Each row is a point on a tangle of strands that fork and nearly touch. The rows are in no order.
In the rows, 128 means zero.
Two points are linked if the straight distance between their rows is under 134. Some points are linked to none.
Z884: [147 140 154 144 139 141  99  94 153 108 125 157 103 149  74 148 150 196
  70  70  64 113 141 153 115  77 106 135  88 133 119  87 210 133 107 111
 116  97 129 144 148 120 112 148 141 159 202 117 144 158 177 123  67 106
  50 140 127 124 102 129 125 116 138]
Z513: [116  95 140 111 122 133 141 125 125 124 118 132 146 135 138 128 113 120
 147 133 151 144 100 129 149 137 143 125 131 105 131 125 120 119 134 125
 139 136 113 147 117 132 119 122 116 111 105 123 106 116 102 148 166 131
 157 140 123 120 126 120 134 129 115]
Z981: [103 122 115 100 144  83 167 143 100 142 150 103 171  72 158 145 118  60
 212 125 197 131  71 125 125 152 164 125 145 134 134 164  68 137 157  95
 134 160 114 119 117 143 152  84  77 123  94 143 145  89  82 101 184 154
 163 116 109  98 131 105 149 104 144]
Z569: [152 140 101 150  90 137 138 141 140 115 125 127  86 141 148  78 131 107
 151 144 150 145 189  87 100 130 118 136 148 153 139 129  96 115 145 168
 158 139 153 109 132 103 130 152 126 120  89 133  98 136 138 127  91 107
 176 130 144 127 160 158 121 136 128]
Z739: [133  77  99  78 163 116  74  85 116 118 110 138 171 103 150 186  80 178
 145  92  88 159  76 156 116  99 137  97 138 151 145 124 179 123 118 108
  94 128 133 197 112 156 116  77  65 178 141 116 176 165 115 117 154 155
 100 127  91 124 126  97 126  73 125]
Z579: [ 98 155 209 140 171 100 142 111 192 112 133 185 142 124 155 103 166 128
 153 103 173 113 131  93 116 141 122 148  87  83 129 115  49 125 118 155
 178  97 160  95 138  91 111 126 111  90 141  87 138 107  73 171 162 134
 139 164 201 102  94 110 121 146 112]
Z923: [103 145 192 125 165  92 144 108 207 113 128 193 131 130 160 103 155 133
 178  83 162 140 122  90  95 125 121 143  95 113 140 105  66 120 127 146
 175 114 166 116 134  96  95 106  84  97 150  87 144 112  79 156 148 137
 154 158 191  93  95 121 143 127 114]
Z11: [168  93  65 115 114 149  80  92 153 103 107 143 116 129 146 120  88 173
 135 114  85 160 155 123  92  92  96 135 142 172 150 103 199  98 126 126
 124 125 135 176 116 127  81 105 100 162 125 109 128 199 140 132  99 117
 151 137 105 128 132 116 143  68 108]
Z907: [107 132  95 145 150 133 108 142 110 124 157 136 133 104 151 147  79 165
 147  97 192 147 139 109 138 150 143 116 145  76 160 149  55 154 115 168
 147 107 198  81 136  90 145 161  95 134  91 104 178 115  71 136 174 177
 118 180 152 102 120 111  99 174 152]
Z52: [118 145 135 125 146 113  93 141 114 164 130 138 122 114 103 164 122 158
  93 109  90 116 107 152 128 125 140 105 107 126 127 119 146 143 107 128
  94 125 141 128 131 151 164 122 146 151 158 143 172 131 147 112 109 138
  56 131 117 125 122 128 121 130 159]
Z949: [121  79  87  88 164 117 105 105 123 121 129 155 175  81 157 171  68 148
 195  90 157 166  87 121 118 117 147 100 146 132 170 136 114 129 129 121
 130 136 150 158 120 127 109  91  45 157 106 116 167 138  76 117 181 170
 130 161  99  90 120  98 137  88 140]
Z758: [153 152  99 164 103 134 102 148 115 147 132 134  81 126 113 116 128 136
 117 138 113 129 180 114 117 124 127 115 132 143 135 122 134 122 124 174
 127 137 156 107 140 106 155 162 155 149 119 138 144 149 165 113  60 108
  95 136 128 128 147 159 109 141 152]
Z924: [140 149 159  83 155  91 135 109 144 131 111 127 121 117 128 141 154 105
 118 110  60 128  82 137  96 113 138 128  89 173 114 120 150 159 128  82
  79 134 139 156 131 157 131  68 128 132 176 131 164 114 158  89  89 132
  96  78 133 128 134 154 155  80 147]
Z612: [135 132 126 141  99 137 132 129 146 116 130 141 102 148 143  98 125 138
 141 128 146 136 167  96 125 131 122 132 132 123 134 119 105 119 128 165
 155 128 151 109 133 104 122 154 129 119  97 121 115 133 127 146 109 116
 154 151 144 120 138 143 120 141 121]
Z237: [143  84 105  94 142 131  74  76 136 105 109 142 154 130 131 165  78 204
 116  96  67 151 102 155 126  95 106 119 135 149 141 104 208 109 118 106
 102 109 122 191 112 151 100 102  92 174 148 109 150 177 137 139 137 138
 101 142  97 134 120 101 135  80 110]
Z914: [115 181 179 130 154  88 146 164 138 168 132 132 106 107 128 113 183  78
 133 153 152 107 129 113 109 165 141 129 111 124 126 140  69 141 133 149
 125 135 146  94 137 116 173 115 155 111 137 145 144 101 127 116 109 128
 115 106 158 121 130 141 126 151 147]
Z368: [120 176 212 127 134 111 156 131 174 140 125 136 105 141 110 102 199  94
 108 142 118  95 120 116 108 143 120 146  89 119 102 118 117 134 125 127
 133 115 126 107 135 116 134 123 177 101 157 137 110 101 140 138 103 112
 120 110 165 135 107 141 140 143 124]
Z299: [116 131 198 138 143 129 114  96 186  99 126 174 122 159  88 131 162 192
 105  74 103 103 112 138 132  99 106 150  83 106 117  84 159 129 110 126
 149  95 131 128 140 118  94 150 122 117 185 110 118 134 134 154 121 126
  96 158 148 109  75 104 138 134 112]
Z480: [155 116  47 126 110 143 117 124 139 120 114 126 111 125 166  93  81 123
 165 138 134 174 166 102  85 115 116 133 169 195 156 132 119  99 152 139
 139 151 152 140 117 124  95 110  90 137  88 133 105 159 118 113 102 133
 199 124 117 120 157 130 142  91 129]
Z979: [124  70  75 127 116 183 150 121 105 111 140  75 180 175 142 112  88 121
 126 176 168 153 141 136 197 139 119 124 178 113 121 143 148  93 129 103
 160 127  70 156 115 156  78 140 136 110  92 131  64 119 105 170 192 136
 218 141 113 157 129  91 131 142  73]
Z424: [135 177 231 129 139 118 162 108 223 108 116 147 104 157 101  76 225  97
 115 121 113  93 126 111  96 124 102 163  76 127  97 102 134 134 130 109
 142 103 123 110 150  96  94 120 165  94 179 118  98 112 149 148  91 101
 125 111 177 126  91 141 151 125 121]
Z418: [157 187 152 131 145 116 123 122 149 143 119 130  81 124  92 128 168 125
  86 111  55 108 137 133  87 102 123 129  84 168 100 107 171 157 123 113
  92 118 141 125 148 135 150 107 176 146 190 141 169 133 194  92  32 105
  61 101 139 128 138 163 131 101 162]
Z497: [174 124  59 154  94 154  93 130 113 129 109 118  87 129 108 108 108 142
 102 146  88 150 190 139 105 107 104 126 150 165 141 118 183 110 121 152
 111 139 139 147 132 113 123 146 149 157 119 138 126 181 177 113  60  97
 120 126 105 149 154 155 113 103 126]
Z416: [123 147 175 102 144  89 149 136 169 137 119 150 124 125 136 113 162  96
 163 115 133 138 105 108  94 134 140 129 104 140 134 123  99 125 135 120
 134 143 145 130 121 124 123  90 113 104 142 125 126 109 112 122 124 135
 143 114 154 116 125 141 149 106 135]
Z158: [140 132 173 127 131 125 121  92 196  99 118 169 106 156 102 115 158 175
 120  73  86 123 124 127  95  86 106 149  89 140 125  88 184 125 117 107
 136 111 135 150 135 125  86 122 116 134 186 114 121 147 151 133  93 116
 107 143 142 111 101 131 147  98 121]
Z414: [145 183 120 161 115 107 142 174 118 152 133 123  74 112 142  86 154  92
 148 157 161 121 186  90 100 165 127 128 149 148 130 149  62 134 157 175
 143 139 165  76 139  98 180 151 148 130 105 149 139 118 150 105  75 115
 126 109 158 126 157 161 112 161 160]
Z73: [130 194 123 170 129 109 123 174 107 168 143 124  82 105 130 108 153 114
 127 152 163 105 181  97 120 170 134 125 129 122 125 146  52 140 138 184
 137 129 170  58 144  91 191 161 161 129 111 142 162 117 139 115  84 126
  90 125 162 122 145 141 105 177 163]
Z712: [127 173 157 171  87 133 165 172  92 151 124 108  92 139 121 106 180  62
  98 191 131  86 165 116 135 158 115 138 143 123  99 148 105 133 144 150
 132 131  87  93 131 124 176 160 201 108 127 158 103 103 166 115  96  85
 127  94 134 166 143 155 118 183 128]
Z876: [116 112 142 119 169 122  85 107 116 129 123 153 152 126  96 194 103 204
  94  80  77 120  83 165 142 105 127 102 104 118 123  96 170 136  96 118
  98  95 133 155 124 152 134 130 123 161 168 123 164 141 132 131 138 151
  47 146 114 124  92 104 126 119 135]
Z337: [106 135 114 182  81 174 141 152  69 130 154  97 130 162 128 131 143 131
  75 186 141 110 165 112 184 143 117 135 138  66  95 136 101 137 121 160
 151 111  98  87 127 112 129 204 183 108  91 130  86 119 127 147 144 110
 127 137 126 160 132 126 103 199 105]
Z431: [135 181 165 149 103 116 173 171 106 156 122 102  90 128 115 111 185  47
  93 176 111  84 144 133 116 156 124 138 140 147  95 158 128 136 147 121
 105 135  88 106 126 149 183 128 199 116 147 164 107  96 174  97  86  84
 131  75 127 169 151 167 130 166 135]
Z314: [110 129 181 121 137 124 127 126 146 131 123 145 137 143 104 145 140 149
 108 115 112 109  94 145 138 129 135 127  94  98 121 107 143 134 114 127
 129 114 127 129 124 136 132 127 141 118 156 121 127 115 124 144 141 133
  98 136 137 122  99 119 130 141 122]
Z625: [119 146 124 116 166 102  86 147  87 182 132 120 129  87 102 184 118 141
  88 116  94 113  94 160 129 134 152  97 116 132 127 133 139 162 101 118
  73 132 148 135 135 163 183 110 134 165 157 150 205 130 145  94 118 148
  38 115 106 122 132 127 115 125 172]
Z64: [124 118 109 141 102 154 126 120 124 118 144 125 124 149 150 115 103 154
 122 127 161 145 164 102 148 135 125 128 144 100 135 128  92 120 126 163
 158 118 145 107 135 108 120 167 127 118  83 120 108 129 105 160 146 133
 159 158 137 127 136 129 110 156 117]
Z615: [104 143 140  95 163  62 164 147 125 152 148 114 162  63 153 147 149  67
 208 109 191 136  79 120  97 161 156 127 125 132 144 155  51 149 142 105
 137 156 140 102 121 128 158  74  78 118 109 129 160  90  84  98 169 162
 138 123 133  87 122 109 153 100 150]
Z887: [135 138  76 147 102 149 158 166 112 128 132  97 113 137 159  77 105  64
 157 185 171 137 173 101 126 147 126 133 188 178 124 159  91 110 164 135
 153 156 119 124 125 139 139 123 121 114  86 154  86 112 137 111 129 115
 200  92 125 147 168 154 119 143 137]
Z844: [133 157 163 132 162 126  98 102 131 128 127 144 110 134  77 170 144 186
  61  83  57 101 112 160 122  91 118 126  81 135 103  86 181 153 102 110
  98  91 133 129 152 139 139 129 156 155 202 127 164 137 174 117  77 124
  28 131 129 117 103 128 128 122 153]
Z717: [123  94 108  87 158 104 103 113 103 136 120 127 175  85 142 176  98 137
 149 105 117 144  65 153 125 117 157  96 134 136 144 141 147 140 125 100
  97 144 124 167 120 161 142  83  79 156 126 133 176 136 108 105 166 156
 102 126  94 117 128 107 130  81 137]
Z89: [155 143 161 103 127 117 127  87 180 103 113 143 110 146 115 120 157 150
 112  88  59 123 117 133  89  87 109 147  84 169 118 100 198 139 127  86
 103 121 133 158 129 140  94  94 125 145 188 115 131 144 171 109  69 115
 104 104 135 124 122 150 148  76 130]
Z888: [102  78 113 114 145 152 123 109 109 112 144 125 178 118 156 160  70 154
 159 102 190 148 103 128 169 129 150 108 147  70 156 137  90 142 116 146
 153 115 141 122 137 115 120 143  86 125  87 109 136 110  58 154 212 165
 145 179 117 111 116  95 113 152 118]
Z937: [112 101 140  95 154 105 135 105 166 112 122 174 154 113 156 137 107 132
 206  85 156 165  98 105 102 118 140 122 111 133 167 122 100 122 133 127
 153 141 153 146 116 120  94  88  57 116 125  99 140 122  75 130 163 157
 159 149 138  89 109 116 148  96 126]
Z745: [ 91 105 107 155 117 170 142 144  55 138 147  93 165 145 142 153 101 121
 103 172 169 124 120 130 202 146 144 119 150  59 111 155  90 135 120 137
 143 122  97 118 131 128 129 171 152 106  91 128 101 106  94 155 191 142
 145 142 112 147 125 106 104 189 111]
Z532: [128 110 175 141 115 152 112 105 163  92 133 158 123 173  78 134 154 200
  89  91  96  96 132 158 151  97 103 149  89  98 118  93 191 124 115 121
 141 101 107 124 134 112  93 169 142 124 177 102 103 142 154 155 116 112
  84 145 130 131  86 114 132 143 106]
Z993: [126 141 129 124 170 124  67 111 108 149 128 148 126 117  98 189 110 198
  82  81  64 122 108 162 125 100 129 101 102 134 114  98 169 143  96 121
  90  99 144 149 137 157 152 123 132 178 177 133 187 147 159 113 100 142
  20 139 111 119 106 114 122 123 161]
Z703: [141 171 172 103 156  99 131 120 152 140 115 129 102 118 106 134 163 113
  98 116  58 111  99 138  98 116 135 131  83 165 101 110 153 165 123  97
  85 117 136 132 144 148 145  85 161 133 187 137 170 112 173  96  66 125
  75  89 141 123 130 157 145  97 158]
Z696: [137 160 126 142 128 116  99 145 131 159 133 147  97 120 112 129 131 146
 117 117 103 122 147 123 107 120 133 110 114 140 130 120 135 128 118 154
 116 133 153 114 136 128 156 134 149 148 139 142 161 141 157 108  75 121
  78 137 126 117 135 143 122 129 160]
Z587: [117 162 146 105 162  56 174 162 123 161 138 106 138  65 145 133 176  42
 193 127 179 136  95 113  85 167 152 133 129 151 138 160  51 146 148 105
 126 162 142 104 124 126 173  74  97 113 123 145 152  97 100  81 138 147
 138  89 139  97 129 138 150 102 161]
Z74: [168 168 146 124 135 120 122 102 170 116 111 143  83 138 104 116 166 138
  99  93  54 124 142 127  78  83 113 139  84 174 111 101 199 144 119 103
 104 118 145 145 139 128 112 104 144 151 195 121 152 149 188  98  34  99
  81 106 136 125 131 157 132  83 148]
Z571: [100 102 119 123 159 134 107 124 117 120 144 152 158 107 147 162  77 164
 161  92 181 142 110 123 154 133 145 109 131  79 158 131  75 151 109 160
 146 113 168 108 140 109 135 146  85 131 102 101 163 113  67 145 190 172
 118 180 133  98 107 102 111 154 130]
Z988: [125 137  89 135 124 114 139 164  71 159 120  86 128 101 129 138 114  78
 109 166 106 116 106 167 151 148 148 113 170 163 110 171 143 128 144 102
  72 160  96 144 119 175 175 114 141 142 130 164 153 120 162  92 123 109
 131  78  89 160 169 151 118 124 145]
Z822: [108 117 185  96 159  91 152  98 201 106 120 182 147 127 152 122 144 125
 201  73 153 159  93  97  87 113 129 135  91 133 152 105  92 118 128 122
 164 134 153 148 121 115  83  80  62  95 148  88 128 117  69 141 163 147
 169 146 166  93  90 117 160  92 113]
Z336: [161  90  52 115 108 155 103 103 153 107 106 135 117 136 159 102  82 150
 147 124 108 173 159 112  94 100 103 138 155 182 155 109 163  97 135 131
 132 136 135 163 114 124  76 107  93 140 100 121 105 187 122 128 107 126
 187 137 109 126 143 114 150  68 105]
Z433: [148 136 177 154  88 146 149 120 169 101 120 140  84 180  96  79 198 127
 106 138 121 102 183 114 127 122  97 159  97 108 118 112 164 122 131 143
 157 124 120 112 129  89  96 175 171  99 147 112  86 140 164 148  87  78
 131 125 155 148 116 141 118 153 103]
Z113: [133 168 113 179  87 136 137 180  75 154 137 100  83 128 119 114 154  88
  94 186 132  95 179 121 140 154 128 122 155 130 103 146  98 134 138 168
 123 140 113  89 135 118 183 169 189 127 113 161 115 117 169 108  86  94
 108 104 120 157 156 159 105 183 148]
Z825: [146 135  63 155  92 157 132 159 101 132 125  94 104 135 134  93 106  92
 127 173 137 136 183 130 127 135 121 126 180 174 120 141 124 109 144 147
 132 149 116 126 131 136 146 138 142 131  91 157  97 136 158 113 101 105
 171 108 110 153 168 156 113 133 131]
Z780: [118 110 129  83 162  81 125 122 118 141 132 131 169  79 144 169 125 115
 175  94 137 142  65 133 106 125 162 105 121 142 144 144 112 152 127  99
 109 154 136 149 122 155 140  68  68 142 129 132 176 117  96  90 164 161
 114 118 108 100 123 111 145  76 150]
Z666: [161 108  45 140 102 161  83 123 110 129 122 115 112 125 125 125  79 163
 115 137 103 161 167 133 118 108 110 121 168 155 143 120 167 105 119 153
 115 134 138 142 136 123 118 139 128 162  98 139 125 180 149 128  93 120
 134 145  99 143 149 136 123 101 121]
Z499: [119  76  69 101 146 148 113 101 128 111 130 130 167 106 167 142  56 147
 185 108 175 184 111 112 133 114 141 113 166 129 179 138 109 116 133 126
 145 132 150 148 131 119  91 112  59 138  87 116 134 133  70 140 181 171
 179 165 113 104 135 103 132 108 124]
Z584: [138  84  71 128 111 164  81 103 127 119 129 124 141 137 126 149  67 195
 112 124 111 164 146 133 143 109 109 117 158 127 146 113 165 103 111 146
 126 116 130 149 138 125 109 146 113 148 104 124 124 167 126 153 133 138
 124 166  99 134 122 116 130 115 110]
Z322: [107 108 137  83 166  90 128 120 138 128 139 154 175  83 147 165 116 124
 198  84 157 146  71 122 107 125 154 107 116 127 158 133  95 146 124 115
 138 146 144 136 120 139 127  76  55 136 124 113 162 111  74 108 179 167
 124 144 120  87 109 102 149  89 140]
Z412: [136  98 140 123  89 150 156 117 135 102 115 118 129 170 120  99 140 118
 119 152 124 123 135 137 154 135 110 153 132 118 114 121 160 109 143 110
 146 128  82 147 105 136  95 142 146 104 110 126  66 124 143 152 147 111
 175 130 127 140 132 121 145 129  96]
Z269: [100 104 103 109 135 108 175 144  90 128 147  91 177  90 159 134 106  49
 203 148 199 117  79 124 156 152 165 121 160 136 117 171  87 124 151  90
 133 166  90 134 116 158 138  96  93 118  89 146 125  91  84 111 198 141
 188 102 100 121 137 112 147 116 131]
Z823: [133 161 215 167 110 139 151 111 190 102 131 157 101 172 106  82 221 127
 100 133 134  82 170  94 128 126  98 162  76  83 105 110 125 122 121 143
 174 103 125  88 142  79  92 176 172  86 158 109  96 134 139 163 104  85
 118 133 184 143  93 121 114 160 104]
Z991: [ 92  85 102 132 129 162 157 136  58 135 146  87 190 125 137 161  94  92
 143 165 184 112  87 140 208 147 160 112 157  73 107 165 101 129 122 113
 139 137  76 134 132 150 130 141 138 120  93 134 113 102  87 153 212 146
 170 133  96 136 121  95 125 164 109]
Z488: [102 139 102 155 122 148 110 157  80 140 159 119 127 131 145 147 103 157
 104 141 167 123 150 112 163 152 139 115 139  70 131 139  65 143 117 173
 137 111 155  75 139  96 155 182 138 122  88 121 138 118 100 146 154 150
 106 154 138 130 130 120  90 191 140]
Z389: [104 126 181 103 147 103 149 133 149 131 126 149 145 123 137 127 149 104
 162 119 155 130  95 119 121 138 144 128 107 100 136 124  94 131 127 131
 145 134 137 125 121 124 130 105 110 103 129 118 126 106  94 138 157 133
 143 134 152 109 112 121 137 125 121]
Z193: [110 194 208 141 161 106 143 145 160 161 130 133 107 117 116 117 209  81
 108 157 135  88 130 113 113 157 132 140  88 111 105 130  74 138 115 145
 129 116 136  87 145 110 161 125 183  97 152 140 131  95 127 131 102 125
 102 109 174 128 114 136 126 154 138]
Z763: [134 166 169 122 114 110 160 147 128 147 123 109 102 129 106 121 172  83
  93 147  95 103 118 144 113 140 133 136 114 144 104 135 144 140 138 109
  96 132 103 119 125 150 163 119 183 120 152 149 116 101 167 108  90 103
 122  88 128 155 149 158 137 138 132]
Z272: [142 112  87 122 104 142 141 131 140 112 111 119 120 140 158  89 105 106
 157 149 142 158 154 112 117 126 122 134 159 170 136 129 125 100 149 128
 140 143 118 146 112 133 103 118 108 113  90 140  85 136 126 129 127 121
 200 122 121 131 155 138 139 105 115]
Z107: [131  93  44 125 129 169 102 108 131 123 139 113 146 132 170 120  49 169
 155 118 175 190 155 112 129 110 123 119 189 136 185 139 114  97 134 141
 155 127 155 133 136 120  93 136  80 142  71 123 120 150  87 146 160 155
 199 172 116 123 153 100 118 128 105]
Z304: [146  95 146 129  93 159 117 102 148  95 122 132 128 170  87 125 142 181
  94 120  93 111 141 165 155 111 101 150 110 108 124 105 205 118 123 115
 129 118  88 137 119 123  92 161 150 125 147 106  86 145 160 157 125 108
 108 136 113 143 111 123 139 133 103]
Z744: [103  96 191 110 150 127 129 106 145 111 122 153 166 151  97 162 133 165
 111  97 114 108  68 158 156 120 130 131  92  86 123 102 155 131 109 114
 134 102 116 143 118 140 115 134 120 119 161 105 114 116 106 157 174 145
 106 143 132 119  81 102 136 133 102]
Z132: [ 90 134 197 137 156 120 137 111 160  96 139 182 152 127 148 129 135 145
 139 107 177 108 124 100 145 139 127 141  89  54 128 112  59 134 104 163
 178  88 153  90 127  93 108 149 107  90 131  84 138 110  59 179 190 146
 133 176 188 113  85  89 108 163 105]
Z310: [114 151  87 160 129 140 117 154  92 136 165 113 120 117 152 132  88 153
 125 122 195 142 166 103 138 158 141 118 158  71 145 163  49 147 127 172
 144 113 187  64 131  89 157 178 127 127  78 121 154 116  85 137 160 160
 124 164 152 119 135 117  87 192 153]
Z639: [165 172  95 161 102 118 132 160 133 136 126 133  69 119 144  78 144 103
 164 147 143 141 196  85  80 138 122 133 151 171 143 137  87 123 154 176
 148 148 174  92 139  95 155 146 131 138 106 141 128 135 156 100  57 107
 143 116 152 120 164 173 117 140 154]
Z313: [161  86  96 115 119 150  76  83 153  96 113 145 129 136 119 137  96 200
 118 101  70 146 140 146 115  90  93 138 131 150 140 100 222 110 118 115
 117 113 121 176 120 134  87 119 105 169 148 107 129 189 155 136 107 120
 110 143 102 136 123 111 138  78 105]
Z553: [122 140 116 112 146  78 137 160  97 169 128 115 138  81 133 142 134  83
 153 131 146 132  93 135 112 145 157 114 137 147 138 156 101 145 139 108
  99 160 141 127 120 146 170  95 103 140 125 153 171 116 123  84 137 145
 114 107 112 109 147 139 128 106 161]
Z945: [112 104  62 154 111 168 117 147  61 148 137  74 152 136 111 161  83 130
  91 181 133 135 124 167 194 144 137 112 178 108 101 149 143 115 121 126
 102 135  76 136 128 152 138 155 160 133 103 149 112 130 138 144 159 128
 132 122  85 169 141 125 116 159 120]
Z201: [159 111 143 132  82 151 140 114 160  97 113 131 103 170  97  90 161 136
 113 133 108 116 164 138 129 117 101 156 113 129 127 110 189 117 133 122
 142 130 102 139 116 115  94 153 151 112 133 116  75 141 166 145 102  90
 148 126 126 143 130 138 137 123 100]
Z460: [127 115  86 124 126 123 110 143  76 156 116  98 142  99 125 159  93 128
 103 148 100 133  97 173 151 134 147 101 156 136 126 150 154 130 136 110
  76 151 106 150 122 163 162 119 137 152 126 154 163 140 149 113 138 131
 102 111  85 147 152 133 117 116 144]
Z32: [118 145 127 111 159  83 113 157  86 180 130 105 138  75 115 168 136 101
 106 130 112 118  82 157 123 142 161 106 119 139 130 148 121 167 114 106
  75 145 141 127 133 163 189  96 127 151 150 155 199 116 138  84 127 145
  72  98 102 118 142 136 124 115 166]
Z669: [131 102 181 105 102 135 160 108 141 111 123 122 139 172  99 114 161 126
  96 139  98 100 106 165 152 128 113 161 105 109 108 127 184 126 140  81
 122 125  69 141 109 146 101 134 159 111 149 117  72 115 147 156 152 115
 148 111 123 143 121 127 151 136  92]
Z621: [124 170 101 170 124 129 101 168  90 155 154 123  95 117 129 132 123 150
 110 138 156 109 169 105 142 158 138 118 125  96 126 138  66 145 119 185
 129 118 175  59 148  93 179 177 152 130 104 129 163 126 127 129 104 139
  79 145 151 118 138 132  98 188 160]
Z611: [128 138  93 151 105 130 140 172  83 151 125  97 112 120 128 116 114  80
 121 178 134 117 141 143 146 154 139 122 173 155 109 156 118 121 149 127
 105 150 100 128 125 153 166 133 149 130 108 161 120 121 155 106 124 111
 144  95 102 152 162 155 115 145 146]
Z422: [158 127 118 115  98 128 137 113 152 111 103 123 112 138 130 104 140 129
 123 124  77 130 138 143 101 106 110 145 117 175 131 119 191 116 143 103
 109 142 112 157 105 143 110 110 134 134 135 127 104 147 169 114  86 102
 147 106 116 147 153 143 143  85 114]
Z333: [108  87 165 115 157 129 104 102 129 116 122 154 171 140  93 186 109 196
 105  88  94 122  69 171 156 110 126 111 103 100 130  98 173 132 101 110
 114  97 120 155 119 148 118 137 116 139 160 110 132 131 109 148 168 152
  80 148 115 122  87 101 132 125 111]
Z533: [119  81  87 132 117 171 174 139  86 116 134  77 176 152 133 114 102  69
 139 193 161 122 120 133 194 153 134 119 177 126 106 161 144 103 131  97
 145 144  57 164 110 174 101 128 145 108  98 139  80 105 113 146 198 126
 218 106 113 163 134 117 138 146  92]
Z330: [119  73 102 113 118 166 144 115 121 107 122 103 167 155 144 116  90 125
 138 148 163 157 121 130 176 132 132 129 157 108 127 128 132 103 133 110
 154 124  92 159 115 137  91 132 116 107  92 123  80 122  97 163 188 136
 197 148 114 134 130 106 131 127  94]
Z537: [144 159  80 172  93 136 107 172  79 159 136 107  82 118 111 121 125 120
 101 161 124 119 179 128 132 140 132 113 152 143 126 140 109 129 129 174
 114 145 142  95 142 112 179 172 168 146 107 156 140 139 172 106  76 106
  92 120 115 140 157 161 102 162 158]
Z101: [ 92 131 151 154 135 147 123 129 121  99 162 163 147 132 152 134 106 161
 112 112 180 115 151  89 153 139 131 135 115  41 130 122  58 142 104 172
 169  86 156  69 126  87 116 182 125  96 103  91 130 115  57 179 190 157
 125 181 174 124 100 101  97 192 115]
Z59: [120 168 252 140 137 129 158  95 216  98 127 156 121 168 103  78 235 110
 103 134 124  72 126 110 120 126  98 171  70  92  98 112 119 132 126 114
 160  93 114  95 150  92  81 142 166  83 178 110  82 111 130 168 121 103
 127 122 184 128  75 118 137 146 101]
Z863: [139  59  71 109 122 167  74  89 124 103 123 111 163 143 113 161  54 214
 110 122 105 167 124 148 152 101  97 125 165 127 146 106 192 102 112 130
 123 105 110 165 132 134  87 139 100 144 115 115 116 180 119 164 161 144
 127 172  93 141 115  93 140 108  87]
Z661: [157 150  85 123 115  98 123 144 118 146 109 124  99 106 157 103 122  97
 157 139  97 147 151 121  72 126 129 127 147 211 138 146 127 117 160 124
 101 168 144 145 107 139 139  92 111 144 119 154 138 150 154  76  75 123
 145  84 113 132 168 153 130  85 159]
Z927: [126 102  71 139 114 167 114 117 112 128 147 107 143 143 157 126  68 166
 127 129 169 166 160 120 154 128 129 118 173 110 156 141 104 108 126 151
 147 124 142 121 139 120 118 159 113 130  71 126 113 134  98 155 160 143
 170 165 116 130 148 115 107 152 115]
Z593: [118 173 164 119 161  69 158 173 129 169 131 119 120  84 133 115 185  52
 157 147 158 121 115 114  94 167 147 133 126 146 132 151  64 144 142 124
 117 151 145 103 130 123 173  95 130 114 134 148 146  98 119  94 117 134
 127  86 148 117 137 148 138 129 155]
Z986: [145 141 149 115 104 111 153 137 144 126 111 117 110 139 122 109 155 103
 116 133  91 121 122 139 108 126 123 139 119 160 115 125 160 123 144 106
 107 142 109 140 112 146 133 115 151 121 139 138 104 120 161 113  95 104
 139  96 126 148 150 152 140 111 125]
Z776: [156 111  82 124  96 143 143 128 140 107 103 111 111 140 144  87 119 108
 135 151 110 141 154 137 112 121 110 143 152 183 125 120 168 100 149 116
 127 143 102 159 105 145 100 110 122 113 107 137  81 149 154 120 110 107
 187 110 116 148 156 138 145  88 109]
Z100: [107 115 100 134 127 132 174 165  76 138 139  91 154 113 148 117 110  45
 170 181 188 115 113 121 167 161 152 122 175 131 117 175  90 126 147 110
 135 159  93 135 123 151 147 117 120 122  96 151 113  95 107 115 178 128
 189  92 111 136 147 131 125 148 132]
Z58: [159 131 118 140 114 144  97 103 139 116 119 138 104 143  85 140 133 181
  79 101  62 124 158 156 112  90 104 131  98 143 127 104 223 122 115 117
 106 121 128 151 134 127 118 142 152 166 177 118 140 166 187 117  62  97
  66 130 115 142 124 144 115 107 132]
Z265: [134 141 169  92 145  89 144 117 169 130 113 146 127 123 135 122 156 110
 149 101  94 141  95 117  83 114 136 131  95 161 126 117 134 137 129  99
 107 137 141 151 117 145 108  73 110 114 161 128 139 121 128 104 113 138
 129 100 147 121 121 146 154  84 140]
Z466: [116 123 110 143 111 149 170 158  92 128 129 101 133 144 152  96 115  58
 148 186 171 123 146 110 157 156 131 128 177 135 113 157  90 118 151 122
 148 148  98 134 125 144 137 131 139 109  92 149  88 101 120 128 157 117
 193 101 127 148 153 140 119 157 124]
Z316: [ 98  90 105 117 137 146 142 130  90 130 140 105 179 106 153 149  83 108
 166 133 199 136  90 135 177 139 167 107 157  84 135 154  86 137 128 120
 141 136 110 127 134 132 134 129 102 124  87 131 129 102  79 141 205 153
 160 150 103 116 126  97 121 140 123]
Z793: [174 134  85 150 107 143  90 118 123 131 111 131  83 129 102 126 120 157
  90 124  65 137 180 145 102  97 100 125 120 162 138 113 215 109 117 136
 105 132 144 156 128 117 125 139 156 171 150 128 150 180 188 108  43  94
  84 126 110 147 142 157 108 102 137]
Z3: [130 106 217  86 122 124 176  93 148  97 126 127 149 179  96 117 184 106
  83 136  89  82  82 169 146 120 113 176  82 108 101 127 185 145 140  57
 106 121  60 139 124 146  89 116 163 101 177 113  63 100 144 156 158 120
 155  87 131 139 117 138 162 133  81]
Z288: [ 96 105 123 153 103 170 129 133  82 125 145 110 150 158 132 155 115 152
  89 160 145 118 125 125 193 144 128 130 129  55 110 130 108 130 119 147
 147 105 102 109 125 116 121 181 157 108  96 118  94 118 104 162 177 135
 122 150 123 142 114 107 111 189 102]

Follow the links from the first point to the second, and from the first to the third. Name the last point that the two ways share.
Z101, Z612, Z739 | Z322
Z100, Z3, Z74 | Z201
Z986, Z132, Z499 | Z322
Z32, Z58, Z776 | Z52
Z776, Z333, Z584 | Z993
Z3, Z611, Z513 | Z201
Z333, Z863, Z431 | Z993

A fork is a point with three links, a tip a point with one. Leave the first point through the second and follow the links. Name the first fork or tip that comes.
Z488, Z310 | Z337
Z52, Z696 | Z322
Z100, Z466 | Z460
Z336, Z480 | Z52
Z265, Z924 | Z201
Z322, Z937 | Z101
Z532, Z299 | Z533
Z863, Z584 | Z993
Z884, Z58 | Z863
